Each scene shows the same named points in several views. A view is turned or mirrored, and shifted as a whole, has a little noise and may leave points out.

Scene 1
View 1
q510: [ 21 -25 -22  39  12  -2   1  26  11  -1 -16  16 -29   7 -10  -9  -7  19
   2 -20   1  -7]
q733: [ -5 -12 -23  19   3  -8  13  25 -16   6 -14 -13 -10   7  12 -17  -4 -21
   3 -21 -10  -7]
q241: [ 18 -31 -23  19   8  -8  16  14   7  -8 -21   6 -15  -8 -11   3   5   6
  25 -14  -4   6]
q177: [ 16  -1 -55  14  -7 -33  53  55   3  -6 -19 -11 -17 -23 -16   8  -5 -19
   9 -20 -11 -11]
q347: [ 23  -5 -43  33   3 -17  27  56   9   0 -17   2 -28  -6 -15  -9 -13   0
  -7 -23  -6 -20]
q292: [  2 -17 -27  -1  -4 -18  35  21 -12  -4 -22 -20   0 -10  -1   6   4 -30
  29 -14 -14   7]
q282: [-32 -15 -32  10 -13 -59  28  27 -18  -7  -3 -34   6 -13  27  -3 -14 -16
  -9  -5  -9  18]
q355: [ -1 -34  -8  10   9   1   2  12 -10   1 -14 -19   8  -7  14 -26   1 -12
   7  -7  -9   5]
q53: [-12 -55   5   1   1 -29  -6  17  -3 -12  -3 -40  29 -18  19 -25 -17  10
 -10  24  -6  31]
q611: [  6  -7 -19  19   7  12  12  26 -17  11 -20  -8 -16  15   5 -19   0 -30
  10 -29 -12 -17]
q150: [-40 -33 -14  30  12 -10 -12 -36 -26   3  -4   1  -3   2  50 -22  21  -5
  13 -26   1  19]
q4: [  1 -54   3 -11   8   4   2   8  -7  -6 -13 -42  37 -30  14 -35   2 -15
  11  14 -12  20]
q762: [-21 -24 -37  56  22   0 -11 -11  -8   6   1  17 -17 -16  42 -42  20  14
 -14 -35   7  -7]
q940: [-21  -6 -37  26  -7 -48  25  24 -13  -3  -8  -8 -19   4  16   7 -10  -7
   0 -20  -4   7]
q584: [-31  -2 -37  28   2 -21  17   6 -27   8  -7  -8 -13   1  36 -16   9 -27
   2 -35  -6  -3]
q564: [ 19 -39 -25  33  15  -4   1  17  16  -8 -13  10 -11 -20  -4 -18   3  24
   3 -10   2   2]
q826: [ 34  -8 -28  31   6  -1  19  43   8   1 -26  16 -39  18 -27   7  -9   0
  16 -27  -6 -17]
q370: [  1 -45  -8   4   5 -11   3  18  -2  -8 -10 -29  20 -22  10 -26  -5  -1
   1   9  -8  16]
q810: [  2 -26 -36  18   8 -10  22  14  -2  -4 -13  -8   0 -31   9 -17  13  -8
  11 -17  -6   1]
q489: [ 23 -29 -47  37   5 -35  23  41  27 -16 -11  10 -21 -31 -16   1  -8  35
  -5  -8   4   2]
q558: [  1 -29 -11  18  11   7   0   9 -10   3 -15  -9  -2  -1  13 -25   5 -10
   9 -15  -7   0]
q14: [ -5  -6 -41  41  16  11  12   6 -14  12 -13  13 -23  -7  21 -28  21 -16
   7 -45  -2 -21]
q809: [  0 -16 -30  40  12  -3   2  21  -4   5 -10   6 -21   1  13 -25   0   2
  -8 -26  -1 -12]
View 2
q558: [  3  -2   0   0  -3 -17 -14  17 -11  -4  10  -9  -3  -4   9   2   2  20
  36  -1  -7   2]
q177: [ -7 -36  56  30 -17  -1   7 -19 -30 -22  31 -16 -12  21  26 -15  13 -29
  22   9   6   3]
q489: [  9 -30  37  23   7  -9  18  -9 -46  -6   2 -42 -36   5  36 -27   2   3
   0  33 -15 -14]
q292: [-16 -23  37   4 -24 -15 -14  -3  -4  -5  27  -4 -10   4   5 -14   7 -15
  44   2  -3  14]
q282: [-29 -42  18  13 -40 -11 -22 -18 -20 -36  -5 -23   5   1   1 -32 -19   1
  19  -8 -11  31]
q584: [ -7 -26   0  -2 -24   3 -14   5   1 -34  -9  -5  23 -11  12   7  -1 -12
  18 -17   3   9]
q4: [-17   9  20  -1 -19 -40 -25  24  -9  -4  31 -16 -18  -2   4 -27 -22  55
  56 -15 -22  29]
q733: [ -3 -16   4  13 -10  -8 -15   1 -17 -16  10  -5   8   7   6   3   6   1
  31  -3   3   6]
q14: [ 17  -8   4  -2   1   6   4  22  -1 -23   2  -6  14 -12  32  25  13  -8
  16  -9   8 -15]
q53: [-21  -9   3   8 -20 -39 -29   3 -30  -9   2 -32 -20   0  -4 -42 -32  58
  36  -1 -30  32]
q826: [ 16 -21  17  24  17  -2   3 -11 -35  13  18  -6 -15  19  14   8  35 -22
  26  32   7 -23]
q347: [ 11 -25  26  36   6   0   8 -13 -44 -16  18 -18  -8  23  26   0  18 -11
  13  16   8 -12]
q355: [ -4  -2   6   4  -8 -23 -17  14 -14  -5  15 -12  -7  -1   7  -9  -6  29
  39  -3 -11  10]
q370: [-12  -4  16   8 -13 -31 -18  11 -23  -8  17 -22 -17   1   8 -26 -17  42
  39  -3 -19  18]
q762: [ 20  -5 -17 -10   3   0   5  32  -6 -30 -28 -26  11 -30  37  14 -10  23
  -3  -9  -9 -14]
q150: [ -4 -10 -22 -33 -18 -11 -21  27  18 -12 -29 -13  10 -40   7   1 -14  16
  22 -10 -19   8]
q810: [ -1 -12  31   2 -12 -13   1  14  -9 -16  16 -19 -12  -7  28 -11  -3   7
  25  -3  -9   3]
View 3
q564: [ -6 -15  -8  19  -8  -6 -14 -24  12  18 -22  28  25  28  -3  -7  18 -26
  -2 -17  15  22]
q510: [  4  -8 -11  17 -23 -10 -20   3  18  28 -19  43  21  21  -7 -16  14 -25
  -3 -27  20  30]
q733: [  9   3   6  -3  -5  12   7  -5  34  19  -3  29 -11   1  14 -12 -11 -22
  -8 -27  21  42]
q611: [ 25   5   2   2  -6   8  13   0  45  21 -10  40  -8  -9   7 -19  -6 -29
  -9 -29  33  36]
q826: [ 14  -4 -16  22 -24 -16 -26   6  34  47  -3  56  14   7  -3 -40  -4 -39
  -2 -25  33  38]
q809: [ -3   3  -6   3 -11   8  -2   6  22  10 -26  29   8  12   6 -10  12 -23
  -8 -35  24  41]
q370: [  3 -21  19  -4   2   5  12 -47  25  14  -5  12   1  25   7  14 -11 -10
  -1  -6   1  19]
q347: [-13  -1 -12   8 -19  -8 -23  -5  37  41 -15  35  18  16  11 -35 -19 -40
   2 -27  34  55]
q177: [-21   0  -6  13  -2   0 -23 -30  37  46  13  25   3   7  29 -46 -36 -50
  -1 -15  30  58]
q355: [ 14 -12  12   0   1   8  15 -30  29  11  -9  21  -3  12   4   6  -2 -15
  -5 -15  11  20]
q282: [-27  -1  19 -16  -1  24  -3 -23  13  19  25   4 -27  17  38  -2 -32 -10
  -7 -19  -5  57]
q584: [ -7  18   4  -4   6  32  10   5  17   0   2  19 -26  -9  30 -12   2 -23
 -16 -37  18  52]
q810: [ -9  -4   0  14  11  12   1 -36  22  11  -8  17   2   9  17 -14   2 -35
  -6 -15  19  31]
q762: [-18  12  -9   6   2  26   7   8   0 -22 -43  14   8  13  11   6  45 -19
 -14 -44  19  37]
q150: [  6   7   9   6  12  35  18   0 -10 -23   0  18 -26  -1  14  17  40  -4
 -21 -31  -3  20]
q53: [ -3 -29  30 -16  -5   7  11 -48  14  13   3   3  -4  40   7  33 -17   9
   0  -3 -18  19]
q940: [-20   5   3   0 -10  16 -18   1   8  24  20  24 -18  11  29 -18 -13 -19
  -9 -27   5  56]
q241: [  8 -12  -6  27  -3  -4 -16 -24  15  28   5  38   8  12   2 -20   9 -31
  -5 -11  14  20]
q489: [-36 -15 -14  22 -16 -13 -42 -27   7  37 -11  24  32  40   9 -25  -1 -35
   4 -14  14  42]
q14: [  1  17 -12  14   6  20   8   5  25  -2 -27  30  -1 -10  14 -22  23 -39
 -14 -40  38  41]
q292: [  9  -4   7  13   9  10   1 -36  30  29  26  28 -19  -5  21 -24 -19 -34
  -8  -8  16  32]
View 4
q733: [-11  -6   7  15 -16  18  20  15 -15   7   6 -14  -2 -21 -24 -23 -20 -11
 -11  15  -5   3]
q14: [ 12 -12 -13  19 -15  31  29  -6 -36   8   6  12 -12 -19 -39  -4 -18 -10
   8   7  10 -16]
q282: [-19   2 -13  -1 -14   9  -7  31   9   7  -1 -44   4 -29 -21 -53  13 -19
  13  20  -9  30]
q762: [  9  -9 -18  18 -19  51  -5 -11 -41  13   1  -3 -21   2 -33 -13   1   1
  35 -10   4 -35]
q809: [  3  -7   9  30 -11  30  14  10 -31   8   7  -9 -15 -13 -20 -14 -16  -5
  14  11  -4 -18]
q510: [ 16   1  26  40   3   7  12  13 -34   3   5 -12 -15 -10   3  -4 -32   0
  14  19 -14 -27]
q584: [-11 -14 -25  -3 -25  22  12   7 -12  14  10  -2   1 -28 -39 -32  -4 -19
   8  10   7   6]
q177: [ 19   8   3  33  14 -10  42  35 -11  -7  -4 -26  -8 -47 -20 -18 -10 -26
   5  44  -1  35]
q810: [ 15  10 -10  14   2  15  15   5 -18  -4 -18 -27  -9 -16 -25 -12  -4  -8
  -3   8  -3   7]
q241: [ 22  12   7  20   8 -11  12   5 -21  -3 -12 -19  -3 -14   0  -4 -28  -3
  -3  16 -13  -9]
q611: [ -8 -10  13  19 -16  19  35  10 -21   7   8  -1  -1 -21 -28 -11 -34 -10
 -25  15  -1  -3]
q558: [ -3   1   7  10 -13  23   9   0 -20   4  -8 -19  -4  -3 -19 -13 -22   0
 -19   0 -10 -11]
q940: [ -5  -5  -8  11 -12  -3   2  26  -6  11  11 -18   1 -33 -12 -38  -6 -20
  26  27  -6  10]
q53: [-22  19  13   2  -8  24 -29  20   4  -1 -26 -72  -2  10  -1 -41   4   8
 -16  -7 -30   6]
q826: [ 18  -1  30  44   7 -12  37  22 -30   1  12  -1  -8 -30   1   0 -46 -10
   2  37 -10 -11]
q4: [-11  21   5  -4  -6  29  -3   1  -1  -7 -39 -60   1  10 -19 -22  -5   9
 -51 -15 -20  11]
q355: [ -7   7   8   9  -9  23   5   5 -13   1 -15 -33  -3  -2 -17 -19 -16   1
 -24  -1 -14  -3]
q370: [ -6  16  10   9  -3  23  -5  12  -6  -3 -26 -54  -5   2 -12 -24  -4   4
 -23  -3 -20   6]
q489: [ 35  19  14  49  24  -4   8  27 -27  -7 -11 -39 -23 -20   7 -11  -5  -6
  40  31 -16  -2]
q347: [ 14   0  24  50   8  10  37  34 -26   0   8 -18 -18 -33 -13 -12 -20 -15
  14  38  -6   7]
q150: [ -9  -8 -32 -21 -33  24 -24 -21 -18  16  -3  -4   5   4 -25 -27  -7   1
   9 -18  -3 -27]
q564: [ 24  14  14  33   9  14   4   6 -31  -4 -16 -29 -18  -1  -1  -4 -16   5
  11   8 -15 -20]
q292: [  4   8  -7   1  -2 -12  23  12  -2  -2 -12 -23   9 -30 -19 -19 -19 -15
 -25  20  -6  24]

Which points are out of place in each view (at most two, in the order of its rows)? Write none if all are in place.
view 1: q355
view 2: none
view 3: none
view 4: q584
